Each row is a point on a landscape with many valleys, with its height.
A ball rolls from a point to the lowest of its 2 nearest points, and stops where none of them is lower. Distance is the straight distance between rows; heights are no part of it.
K_667: [105 146 127 193 144 150 128 174  95 158  99 135 137  87 137 121 131 116
 111 167 140  94 187]  height 835
K_626: [133 127 116  47 131  94 106 105 153 126 126 143  96 108 105 174 125 100
 156 118 112 162  83]  height 684
K_559: [122 140 129 126 115 115 111 179 105 191 114 163 144 102 104  86 125 117
 139 149 101 114 125]  height 480
K_31: [113 130 129 166 139 123 126 138 151  97 123  95 100 146 144 197 121 114
 101 128 166 127 144]  height 752
K_514: [107 128 107 132 162 123 118 118 140 126 170 132 112 171 165 205 127 107
 149 172 169 109 129]  height 560
K_747: [150 173 151 154  83 145 120  74 117 118 114 118 176 128 117  61 150  77
  95 113 180 124 151]  height 183
K_743: [121 206 146 127  85 124 115 108 140 156 154 132 121 149 169 144  80 138
 128 141  79 104 132]  height 667
K_623: [136 132 119 153 189 137 147 152 124 140 134 141  98  85  92 189  72 111
  97 154 206 175 139]  height 751
K_147: [128 153  95 134  97 201 124  83 130  73 113 112 164 177 189 116 154 119
 129 143 112  97 107]  height 303
K_87: [123 152 138 144  88 191 158 129 119 110 108 138 144 137 159  77 118 147
 133 118  57 118 107]  height 330
K_297: [108 162 104  84 123 173  91 136  98  94  94 156 136 119 134 145 168  91
  98 154 145  95  92]  height 432
K_901: [155 149 178 163 117 129 149 110 134  99  73  82 118  83  94 122 123 104
 100  84 181 144 153]  height 190
K_759: [142 190 181 133 103 132 145  52 122  84 128 120 124 122 131 122 100 109
 106  95 194 134 114]  height 230
K_829: [115 130 120 120 119 161 127 169  94 162 113 178 156 129 136  64 137 127
 142 159  81 110  99]  height 410
K_126: [113 176 105  41  78 125  89 109 139 108 141 180 113  78  95 136 124  81
  89 146 123 142 118]  height 712
K_910: [152 117 145 105 183  86 138 144 163 146 124  88  85 102  97 186  93 131
 135 120 152 175 144]  height 421
K_524: [159 129 152  46 155  72 121 117 148 124 100  86  91  97 100 155 118 134
 140  86 117 165  96]  height 686
K_755: [139  60 144 121 144 150 185 122  95 125  99 126 141 110 132  92 156 145
 203 136 109 110 121]  height 550
K_259: [128 136 151 131  95 114 146 125 150 116 125  85 107 159 153 144 101 160
 157 100  62 122 114]  height 634
K_695: [122 147 135 191 132 150 139 115 130 125 111 106 138 133 158 140 131 108
 139 144 164 105 164]  height 653
K_583: [125  72 119 146 140 122 135 111 118 119  97 109 158 147 126 109 196  92
 167 126 177 121 123]  height 621
K_609: [122  91  74  51 139 145 122 144 133 136 138 185 111  98  92 138 145 124
 177 148  83 156  88]  height 491
K_354: [135 133 124 203 110 149 131 116 124 139  99  94 162 128 135  86 148  89
 134 129 148 119 174]  height 647
K_814: [159 131 107 156 104 163 135  91 118 142 106 113 190 154 164  47 151  94
 163 146 115 117 141]  height 651
K_66: [100 116  85 149 109  86  83 160 155 175 186 147 132 167 122 141 127 117
 119 146 121 139 135]  height 532
K_128: [136  50  73  43 185 143 135 154 133 118 143 165 102  85  89 150 156 142
 175 151 100 161 102]  height 570
K_926: [114 126 113 168  84 151 127 117 147  74 119  82 132 166 162 129 137 136
 112 112 101 119 128]  height 758
K_184: [123  43 135 145 178  90 138 131 122 129 112 106 135 136 117 143 180 118
 164 133 194 119 143]  height 628
K_109: [146 113 150 128 166  99 143 162 145 128  97  64  93 101 113 163 116 150
 134 113 134 142 152]  height 355
K_492: [129  76 123 169 112 118 127 153 114 157  92 121 177 134 118  41 169 121
 146 121 122 128 132]  height 581
K_421: [117  76  91 123 128 103 136 156 147 146 182 132 105 142 134 159 109 157
 175 156  67 128 136]  height 896
K_177: [141 201 165 146 107 137 122  54 118  99 157 141 151 155 139 101 106 137
  87 113 194 119 130]  height 216
K_272: [153 136 156  96 132  64 121 125 157 117 161 120  88  83  56 131  69 138
  67  88 168 204 137]  height 357
K_249: [111  88 108 113 128 153 153 153 142 118 197 156 100 164 146 143 112 168
 162 141  48 139 110]  height 905
K_194: [124 122 162 185 144  78 135 155 133 184 145 119 119 129 107 126 104 138
 141 114 147 143 159]  height 544
K_898: [120 185 133 154  98 169 119 126 109 123  83 128 153 107 147 112 137 106
  86 134 137  92 153]  height 222
K_170: [115 173  83 133 103 143 123 151 168 144 142 141  99  79 118 190  83 113
  93 156 100 139 178]  height 818
K_203: [126 204 168 153  97 124 126 133 116 162 125 140 127 102 126 121  89 118
  96 125 125 112 155]  height 282
K_804: [142  69 153 150 153 108 183 125 129 122 117  75 107 112 152 154 117 163
 188 143 115 100 163]  height 618
K_782: [147 104 145  70 118 127 129  95 127  60  80  88 124 118 112  98 167 144
 139  56 102 149  73]  height 796
K_377: [122  62 126 108 134  93 122 146 114 138 107 120 150 153 105  80 180 146
 161  96 116 136  92]  height 626
K_853: [133  92  89  97 171  96 124 122 196 144 154 128  88 118 109 212 111 113
 143 156 161 186 139]  height 522
K_401: [117 184 155  64  79 110 107 126 108 110 123 160 115  78  94 110 117  92
  84 133 125 128 118]  height 725
K_393: [149 138 126  90 124  86 106 142 188 112 145 100  86  81  67 159  95 128
  54 105 145 192 154]  height 271
K_185: [123 186 165 148  78 147 131 121 109 101  83 120 141  77 117  99 126  97
  60 109 148 107 168]  height 191
K_619: [110 190 145 126  78  92 103 140 122 162 169 171 139  99 102  94  91 114
  59 130 119 135 167]  height 473
K_168: [144  80 126  84 176 135 157 163 135 106 160  94 104 133 119 105 155 208
 142  75  87 151 113]  height 654
K_32: [ 96  97  94 190 117 170 123 172 110 101 108 123 151 138 147 101 156 137
  97 141 110 110 151]  height 197
K_450: [117 125 135 192 165 136 120 131 105 176 130 149 164 134 145 103 150 114
 142 175 185  95 166]  height 619
K_225: [128 149 144 156  78 108 114  76 152 132 136 107 165 189 171  89 134 113
 128 114 133 116 120]  height 470
K_567: [117 178 118 185 139 118 101 147 123 207 177 171 139 124 125 121  92 130
  96 150 143 132 174]  height 848
K_420: [135  90  97 128 112 163 120  97 105 103  88 116 177 146 123  74 200  74
 154 123 155 127 102]  height 615
K_449: [114 163 140 166 117 107  88 135 116 174 153 163 160 147 126  87 128 115
  77 130 167 118 139]  height 557
K_345: [129 185 128 116 137 184 129 119 106 139 111 149 141 134 177 143 121 134
 162 190 100  67 131]  height 492
K_988: [141 111 149 133 134 121 168 128 147  98 104  64  94 128 152 163 112 163
 168 114  92 121 137]  height 627
K_346: [120 178 124  74 130 141  81 100 111 109 124 165 127 132 131 153 145  84
 101 149 171 108  91]  height 411
K_287: [115  86 127 150 138 111 141 124 113 179 143 151 166 166 183  80 139 133
 190 178 117  91 128]  height 635
K_501: [125 108 102 191  81 160 125 142 127 116 109 120 173 153 151  31 146 130
  96 112  83 134 139]  height 218
K_196: [136 191 152 143 101 160 136  73 135  82  99 103 129 129 152 147 128  94
 105 116 171 111 133]  height 245
K_378: [136 193 148 167  87 146 111  70 124 106 137 129 181 140 138  64 130 111
  51 120 174 112 179]  height 196
K_659: [108  96  86 105 160 104 116 124 167 113 170 125  95 157 138 223 126 100
 142 163 153 146 122]  height 549
K_537: [121 168 100 138 179 156 105 124 128 132 170 162 119 148 144 201 114 112
 108 179 191 113 145]  height 573
K_16: [126  78  90  59 164  88 139 107 161 123 150 122  93 134 134 207 126 127
 188 152 106 157 108]  height 681
K_370: [127  33 122 112 160 149 148 144  98 114 105 136 151 136 105  68 202 147
 164 104 126 138 102]  height 644
K_873: [121 112 151 161 141 104 140 144 122 164 114 119 124 127 128 132 127 122
 167 142 143 113 145]  height 526
K_917: [155  48 100  41 207 147 165 158 129 113 175 136  92  81 104 141 151 181
 155 133  98 152 119]  height 701
K_545: [102 101 115 157 110  76  92 154 141 173 159 140 153 190 143  99 137 129
 127 131 116 127 116]  height 541
K_134: [133 123 161 122 128  96 147  97 138 124 105  94 114 145 136 152 134 119
 168  98 145 130 106]  height 666
K_214: [130 166 140 147 143 117 125 143 123 170 149 156 113 106 103 154  93 109
 116 139 170 140 137]  height 690
K_86: [135 162 133  75  95 125 129 140 152  85 112 100  80  91 112 171  85 132
  93 114  75 146 123]  height 716
K_254: [129 166 103  56 104 118 101  99 165 126 133 169  99  84 101 172 111  85
 123 146 132 162 107]  height 700
K_222: [135 229 132 103 116 158  93 122 111 170 128 179 155 117 139 129 105 130
  84 163 102  86 161]  height 257
K_413: [136  97 126  72 167  90 140 120 149 109 120  87  89 137 135 194 125 140
 167 118 116 149 106]  height 664
K_826: [114  97 123 107 131 191 155 112 113  73 120 147 130 163 152 117 170 132
 160 119 100 126  72]  height 279
K_417: [157 196 134 176 154 165  98  69 103 132 148 164 177 168 133 114 100 171
  74 134 191 107 153]  height 669
K_7: [145  74 152 127 147 160 168 147 136 108 136 109 126 150 125  75 160 192
 153  77  74 146 120]  height 620
K_487: [134 119 139 137 101 141 144 120 124 105  80  89 136 125 126 101 144 126
 150  96 108 125 117]  height 802
K_215: [162 124 135  46 167  91 126 141 144 102  97  43  95  86 115 133 133 166
 120  73 117 160  96]  height 711
K_25: [113 127 115 110 141 150 114 166 114  84  67 120 109  89 109 160 151  99
  92 138 145 126 113]  height 362
K_310: [148  99 136 196 134 124 152  99 130 136 113  80 154 140 116 111 156  86
 162 111 185 139 169]  height 641
K_51: [140 112  79  79 121 104  90 141 222 118 133 110  91  86  81 176 117 131
  80 128 135 189 151]  height 134
K_499: [127 119 132 170 121 153 166  95 134 101 114  83 129 144 174 151 132 119
 177 150 128  96 153]  height 650
K_922: [130 108 156 140 103  75 103 165 122 161 102 112 143 119  84  64 145 139
 111  87 121 137 128]  height 584
K_158: [143  55 131  81 178  50 165 133 124 161 151 101 109 123 125 157 134 174
 194 133 112 125 135]  height 736
K_751: [120  90 128 153 113 145 143 157 137 105 134 105 128 165 138  96 134 178
 130  97  65 134 114]  height 632
K_288: [132 190 139 158 149 147 124 109 106 132 142 155 128 126 124 153  95 124
  91 130 201 123 124]  height 708
K_713: [132 148 158  97 110 154 163 122 106 131  85 134 121 109 141 110 119 132
 190 124  79 107  86]  height 523
K_204: [119 130  90  70 106 146 109 147 119 159 143 193 133 118 109 106 135 112
 156 150  76 136  77]  height 425
K_243: [135  99 152 158 109  85 142 137 139 156 110  85 140 148 126  89 134 154
 167  93  98 129 136]  height 563
K_74: [145 177 161 180  92 149 141  92 119 109  95 105 147  92 109  96 127  90
  90  98 183 132 167]  height 165
K_304: [120 119  94  98 131 116  98 167 144 149 125 152 109  95  82 160 133  99
 123 148 135 149 127]  height 471
K_865: [128 134 168 109  83  79 121  95 146 104 118  90 116 154 130 127 123 130
 131  80 116 132 100]  height 661
K_657: [112 164 114 140  92 140  91 153 106 150 111 160 175 134 150  68 139 124
  65 145 101  94 139]  height 580
K_362: [101  99 100 169 142 164 127 195 105 102  92 119 124  98 121 136 146 130
  97 153 121 108 158]  height 258
K_984: [127 171 159 160 112  85 117 104 113 163 184 161 144 144 108  99  79 138
 103 107 175 144 115]  height 456
K_155: [146 206 125 150 166 172  81  94  99 150 150 190 167 157 125 150 102 163
  55 152 162  99 178]  height 677
K_749: [114  65 111 143 156 163 147 172 122  70 129 106 105 129 140 157 140 163
 124 144 103 116 139]  height 171
K_244: [130 164 120 126 142 112 126  91 140 121 180 151 101 146 121 185  75 115
 105 124 191 164  98]  height 364
K_213: [162 153 204 125 133  99 154  97 130 118  83  95 108  84  93 125  98 122
 124  72 177 156 124]  height 215
K_321: [120 118 101 126 122 204 153  94 117  61 105 117 138 155 168 133 163 112
 167 144 123 106  96]  height 296
K_327: [115 190  96  91  99 182 105 131 118 116 140 168 139 148 165 139 113 135
 102 158  66  91 105]  height 318
K_692: [138  40 141 136 168 110 165 139 109 125 128 107 109  87 146 162 122 152
 170 172 136  86 157]  height 599
K_902: [147  57  99 172 113 165 177  89 128  84 150  76 155 172 160  99 150 122
 177 128  93 133 154]  height 771
K_264: [145 153 171  97 153  88 142  76 125 118 137 139  97 112 104 163  80 113
 126  91 190 176  80]  height 290
K_271: [132  86 132  97 130  85  96 173 115 142  99 111 136 116  76  79 170 148
 123  83 119 139  99]  height 606
K_248: [142 104 169 155 177  94 168 104 110 159 109 129 130 122  99 136 134 117
 175 104 216 148 122]  height 490
K_405: [105 129  94 147 141 154 129 171 109 144 138 149 116 103 146 159 117 124
 133 190 102  97 158]  height 438
K_977: [153  55 119 154 122 148 158 132 114 128 107 101 177 143 108  31 177 130
 164  97  99 150 136]  height 592
K_463: [107  99 105 156  96 161 113 158 126 110 126 155 167 176 150  48 153 139
  83 112  83 134 102]  height 195
K_374: [100  73 102 172 129 175 129 185 119 102 139 148 145 160 137  80 159 153
  95 127  87 130 124]  height 154
K_928: [121 110 117 138 134  77 128 147 160 176 177 127 107 144 129 169 100 135
 170 144 109 139 148]  height 888
K_970: [117 158 153 214 125 105 133 108 146 162 161 110 129 166 164 133  96 140
 132 119 146 125 159]  height 659
K_637: [125 157 143 115 100 137 110  89 119 113  99 134 150 143 143 106 156  96
 130 123 152 104  95]  height 217
K_424: [162 173 107 177 115 186 123  89 120 138 103 108 182 142 173  76 143  99
 129 159 118  98 178]  height 655
K_17: [121 158 122 142  58 170 129 105 131  90 117 125 159 160 177  66 129 135
  89 116  73 111 113]  height 314
K_132: [122  85 150 127 163  55 144 115 137 163 143 115 118 165 126 164 143 132
 177 112 165 143 121]  height 459
K_850: [125 153 120  84 127 102  94 114 132 173 151 179 124 128 110 144 132  88
 151 144 153 134  95]  height 369
K_839: [125 110 128 133  94  89 107 163 147 122 136  91 119 151 116 109 124 165
 107  89  77 138 120]  height 645
K_512: [144 117 133  34 142  84 127 108 134 123 112 118  98 115 114 156 129 138
 176  92  81 158  68]  height 668
K_505: [133 119 158 114 100  55 102 134 155 126 141  85 108 146 104 126 122 147
 107  74 118 145 119]  height 656
K_773: [137 171 165 126 130 148 148 102 126 108  80 114 110 104 137 159 117  94
 138 124 167 119 118]  height 266
K_341: [148  97 120  76 170 106 143 150 140 101 116  60 103 120 120 127 149 192
 141  76 105 145 103]  height 688
K_784: [125 123 164 134 114  82 118  63 132 139 136 133 157 177 126 101 156  95
 142  84 200 145  91]  height 464
K_616: [140 113 153 104 119 147 169 115 140  88 124  96 104 155 145 126 123 183
 166  75  54 141  89]  height 642
K_590: [133 195 124  97 121 123  96 102 139 176 174 176 128 143 131 152 105 111
 135 155 140 120 117]  height 335
K_914: [134 146 134 170 143  93 131  86 100 155 174 155 148 163 116 115  81 151
 133 104 215 147  85]  height 469
K_598: [136 224 160 170 129 144 118 104 106 166 149 159 146 120 141 117  76 150
  77 130 143 106 171]  height 242
K_532: [134 204 141  92 100 128  95 114 115 172 140 176 149 133 138 111 112 116
 123 153 114  96 113]  height 304
K_149: [136  63 144 104 170 163 176 163 103 119 146 151 100 103 115 115 135 175
 168 135  78 125 121]  height 847
K_895: [129 174 174 139  75 105 131 139 131 142 105 108 116 103 124 111  90 135
 116 104  82 118 140]  height 316
K_85: [128 169 100 142 111 122 124 135 183 147 157 155  98  76  90 180  70 118
  78 134 143 177 174]  height 803
K_406: [133 102 115 112 152 133 133 178 134  93 102  89  95 108 111 160 126 149
 125 124 103 132 128]  height 272
K_705: [132 195 149 176 120 127 103  74 144 147 168 136 158 192 174 115 100 148
  93 127 153 108 150]  height 665
K_775: [113 103 112 170 151 134 110 138 110 169 140 150 172 162 178  93 153 125
 149 197 142  80 152]  height 629
K_404: [109 149  98 127 158 147 100 148 116 134 134 159 127 127 131 179 144  91
 108 175 179 110 130]  height 588
K_91: [112 117  87 132 147 159 126 197 122 111 110 130 103  83 112 177 119 120
  98 169 110 122 160]  height 356
K_931: [136 132 135  95 163  85 134  92 151 141 160 142  93 134 112 198  91 107
 145 117 176 181  94]  height 329
K_480: [141  99 123  55 153 140 112 133 130  43  98  87 102 117 115 128 165 161
 105  66 104 157  68]  height 784
K_762: [155  96 123 113 102 157 146  89 125  71  86  74 144 129 111  87 172 114
 158  70 105 146 103]  height 799
K_849: [158 185 143 200 129 147 104  68 113 159 142 152 190 159 138  61 114 146
  86 122 186 122 167]  height 663
K_50: [145 122 144 118 127  51 112 132 164 161 174 119 100 121  69 140  92 137
 106  82 153 182 135]  height 412
K_146: [126 171 134  97 117 178 138 120  98 127  94 151 140 123 156 118 133 119
 165 157  98  86  90]  height 508
K_427: [127 202 106 112 115 174  86 122 117 136 126 161 162 157 169 136 123 140
  81 170  92  74 149]  height 295
K_576: [152 106 123  79 190  79 134 110 189 131 145  81  82 124 108 214 100 126
 132 121 152 198 127]  height 478
K_776: [148  22 114 141 147 161 186  89 120  71 144  93 138 148 147 119 175 151
 180 122 117 121 141]  height 767
K_858: [137 136 150 179 160 115 151  86 104 153 139 143 151 144 113 114 114 125
 155 104 230 142 106]  height 479
K_385: [135 114 101  64 137 102 138 119 166 175 135 157  98  89 105 171 113 111
 204 161 110 154 119]  height 622
K_174: [134 123 120  53 127 147 117 135 133  48 106 115  83 112 115 155 131 143
 106  91  80 154  73]  height 765
K_602: [100 102  86 126 123 163 126 166 129  99 164 149 115 159 149 152 128 144
 127 148  71 123 106]  height 912
K_250: [150 164 132  76 111 104 130 117 186 120 129  99  70  97 113 195  70 123
 116 121  98 169 132]  height 698
K_29: [123  94 138 122 175  61 124 120 126 167 156 152 122 152  94 158 136 110
 150 104 204 166  99]  height 442
K_788: [138  83 171 139 171  91 172 126 108 166  99 117 129 101 115 129 143 126
 199 135 168 116 148]  height 507
K_245: [126 116 168 159 119  56 124 129 142 180 140 112 132 164 118 114 122 138
 147  88 140 142 129]  height 556
K_678: [119  35 109 149 166 155 140 176  94 104 111 128 134 108 114 104 178 140
 138 155 139 105 139]  height 685
K_37: [109 179  97 138 114 142 104 163 127 146 136 149 121 102 132 168 105 108
  77 153 121 115 164]  height 831
K_924: [148  54 137 168 162 109 166 106 128 118 109  71 135 120 124 138 165 112
 177 131 183 122 176]  height 636
K_867: [118 164 135 111  85 155 132 139 123  78  93 113 105 106 135 145 109 126
  94 114  82 115 111]  height 730
K_276: [112  50 123 176 156 191 153 174 119  75 150 131 121 141 138 107 160 171
 109 128  92 125 152]  height 78
K_69: [107 128  92 119  96 123  89 186 138  93 127 119 111 107  96 152 126 127
  46 121 100 140 139]  height 398
K_33: [141  27 120  95 177  67 176 114 122 119 145  87 129 148 144 138 174 189
 183 117 126 116 126]  height 756
K_932: [103 143 120 182 141 127 102 180 105 166 125 149 139 108 111 125 135 108
  85 147 165 119 169]  height 849
K_803: [136 165 116 149 189 158 137 117  98 122 133 157 120 106 113 182  85 118
  97 154 226 143 112]  height 723
K_691: [130 165 159 147 112 125 107  85 119 123 131 144 153 142 125  93 142 101
  98 111 197 120 119]  height 199
K_119: [131 104 125  75 133 115 147 114 145  86 130  96  92 157 145 171 125 163
 166  94  72 144  80]  height 652
K_562: [106 172 104 135 106 190 135 138 121  74 108 118 117 129 172 169 115 133
  96 144  90  97 127]  height 738
K_309: [139 172 160  77  86  77 127  96 170 117 162 124  82 110 106 166  69 115
 111 104 115 164 123]  height 683
K_76: [119 116 149 133 140  67 113  88 125 128 161 139 126 169 107 139 124 115
 118  81 209 163  86]  height 457
K_261: [117 133 126 118 130 116 100 171 119 128 101 137 115  94  88 143 140  93
  87 129 157 133 125]  height 415
K_719: [137 217 161 170 107 151 118  71 108 120 146 143 168 136 147  86  91 149
  47 117 157 108 195]  height 211
K_482: [160 148 188  91 149  76 144 109 131 145 110 119  93  90  83 149  85 119
 134  83 163 174 107]  height 250
K_308: [146  37 134  73 188 161 175 142 122 111 197 166  86 106 125 156 136 177
 158 143  80 127 123]  height 800
K_825: [114 153 123  75 104 164 101  91 100  85  94 152 147 139 146 109 169 101
 125 132 128 101  61]  height 233
K_191: [136 178 106 138  73 173 105  77 139  92 117 113 176 177 188  89 142 121
  89 136 103  92 139]  height 307
K_176: [146  55 138 156 133 178 183 134 121 110 130 121 147 136 130  57 160 153
 166 112  84 139 143]  height 604
K_561: [133 132 102 133 151 125 123 155 168 139 139 139  94  83  80 191  93 107
  79 145 171 184 158]  height 782
K_528: [ 99 171 101 177 110 120  95 160 135 175 162 142 125 129 140 147  99 127
  81 148 102 122 178]  height 840
K_24: [130 126 109 109 130 116 145 153 150 184 146 155 101  79 110 161  90 122
 189 176  93 133 156]  height 583
K_546: [121  78 117 132 122 149 160 102 120 123 139 137 161 190 180  84 151 136
 188 143 102 114  99]  height 643
K_766: [115 142 149 138 104  86  95 118 131 178 145 155 163 176 143  79 136 114
 124 128 147 121 106]  height 548
K_607: [134 194 163  97 110 140 133 117 112 138  90 145 111  90 121 141 108  94
 133 134 136 111 106]  height 300
K_884: [137  54  92  59 175  76 143 136 148 136 168 112 101 135 120 171 138 170
 183 132  98 148 119]  height 707
K_737: [108 112 121 184 110 110 118 133 163  83 130  65 114 177 155 163 136 136
 103 101 134 126 148]  height 757
K_817: [124  90 145 158 140  79 149 160 136 174 152  99 108 127 136 140  99 167
 180 139  83 119 167]  height 880
K_425: [138  99 156 178 107  91 127 141 132 171  97  93 161 129 105  54 149 123
 144  94 132 137 152]  height 572
K_195: [117 164 119 102 134 118  96 108 136 111 151 153 109 141 126 183 120  93
  96 133 179 141 100]  height 388
K_848: [124 209 143 127 120 168 119 122 109 111 102 144 130  95 138 159 115 105
  61 139 159  97 156]  height 259
K_860: [118 123 130 145 117 133 144  99 129 128 122 111 145 168 174 128 142 122
 178 140 124  99 116]  height 646
K_704: [121 126 118 128  74 174 130 105 136  41 109 101 131 155 147 112 147 130
 100  91  91 125  93]  height 760
K_217: [120 123 132 166 112 157 151 160 113 110  91 104 129 108 133 106 124 144
 135 123  85 115 140]  height 808
K_764: [126 107 127  85 161  75 122 123 127 177 136 161 117 128 102 159 140 100
 179 136 159 146  99]  height 408
K_808: [109 125 110  99 105 167 115 128 110 102 120 161 148 165 153  97 157 120
 127 133  98 110  64]  height 254
K_819: [144 153 150 152 109 117 126  54 138 148 137 118 166 181 156 101 141  99
 159 110 182 122 116]  height 467
K_701: [114 138 130 190 113 156 136 177 101 147  77 116 139  82 128  90 128 133
 112 139  97 108 173]  height 820
K_753: [123 148 121 129 112 118 127 171 129 189 134 147 118  96 114 126 100 128
 156 153  77 124 146]  height 535
K_157: [123 135 141 137 111  57 105 119 143 169 195 158 124 156  94 124  96 126
 111  96 165 166 111]  height 441
K_760: [113 183 140 170 101 111 107 113 148 156 169 126 132 178 177 141  93 136
 109 136 111 113 148]  height 662
K_93: [123  31  93  78 183 127 132 174 100 124 141 161 117 100  94 133 163 144
 162 156 117 131 107]  height 649
K_18: [115 176 102 126 133 156 115 140 128 152 151 152 123 133 165 171 105 125
 139 188 100  92 145]  height 472
K_396: [109 161  86  72  90 168 102 151 112 125 140 182 132 120 124 119 124 116
 104 149  69 116  94]  height 363
K_735: [112 168 122 130 123 169 122 164 107  95  69 130 120  76 124 166 136  92
  61 144 149 106 141]  height 310
K_967: [133  72 110 133 176 151 136 218 123 113 150 103 106 104  99  98 152 199
 108 109  88 137 149]  height 772
K_432: [130  41 121 129 144 103 167  98 123 111 123  92 146 163 146 125 179 145
 192 122 135 120 123]  height 763
K_731: [125 168 111 149 155 128 118 143 129 210 175 182 127 109 126 147  97 119
 147 185 142 120 173]  height 862
K_889: [146 103  95  79 143  78 104 114 229 150 150 123  94  90  71 162 118 141
 110 113 164 210 139]  height 256
K_955: [104 141  93 139 125 167  94 164  99 135 107 162 171 143 149  92 163 118
  90 165 124  92 123]  height 594
K_530: [111 110  99 138 118 170 107 146 101 102  87 142 168 140 132  84 185 102
 117 142 143 105 104]  height 607
K_337: [119 142 134  54 104 141 110 115 111  54  85 134 104  99 120 138 141 106
 107 107 104 135  66]  height 750
K_8: [134  24 138 138 149 133 176 122  93 127 136 139 135 105 151 117 144 153
 181 165 120  82 134]  height 571
K_754: [131 152 167 150 134 100 139 111 136 146 133 126 113 135 126 155  98 120
 137 105 173 140 116]  height 673
K_365: [144 160 164 111 111 100 144 146 139 158 112 110  91  96 110 150  80 136
 155 116  86 135 130]  height 353
K_188: [130  90 101 169 117 163 145 121 119 136 124 139 179 167 173  43 155 123
 159 151 102 120 124]  height 648
K_198: [134  97 151  92 138 121 175 117 110 128 103 122 118 127 137 126 135 153
 208 117  85 122  92]  height 536
K_103: [127  38 119 146 173 137 142 194 107 119 132 112 122  96 108 101 153 181
 134 136 110 112 157]  height 722
K_880: [108 115  91 114 112 115  98 166 137 148 148 149 122 137 110 142 131 116
 128 142 103 131 115]  height 512
K_26: [127 147 122 136 110 210 148 142 102 124 105 174 167 139 163  49 142 138
 126 142  74 109 106]  height 358
K_541: [117 158 127 144 157 152 107 138 101 162 123 160 151 132 139 133 149 105
 133 175 173  89 143]  height 605
K_331: [ 99 158 118 124  74 102  88 168 126 123 142 146 129 100 100 122 116 112
  38 125 113 128 161]  height 440
K_172: [122  22 119 105 168 113 151 155  88 146 143 155 129 105 122 128 156 147
 176 172 125  97 121]  height 608
K_27: [130  90 139 132 142 121 158 167 114 148 130 116 111 109 125 121 115 167
 175 139  76 115 139]  height 870
K_394: [139 170 152 207 130 140 147  82 132 149 135 109 148 148 152 117 113 118
 144 120 183 122 164]  height 657
K_780: [113  43 103 142 148 186 139 159  97  88 114 152 152 139 119  81 197 131
 133 135 128 125 112]  height 660
K_183: [123 192 143 166 102 125  89 121 116 171 132 156 176 141 157  65 118 129
  52 135 130 104 175]  height 568
K_440: [ 95 123  90 148 110 150  97 201 108 120 113 144 136 108 110 121 143 124
  61 135 101 118 140]  height 337
K_869: [132 149 161  64 103 105 111 125 124  95  93 125  97  85  98 135 119 105
 107 105 116 141  97]  height 739
K_809: [164 190 137 196 131 168 115  83 119 166 116 132 183 141 157  76 132 118
 109 147 156 108 193]  height 658
K_453: [126 190 141  93  63 101 120 110 155 137 161 136 100 123 132 155  74 120
 125 124  78 133 123]  height 674
K_380: [107 154 116 153 132 158 135 147 138  86 110 100  98 127 165 203 111 116
 102 152 127 108 151]  height 745

For each start below, name the point where the ball stops.
K_932: K_74
K_775: K_276
K_667: K_512
K_420: K_74
K_245: K_51
K_249: K_222
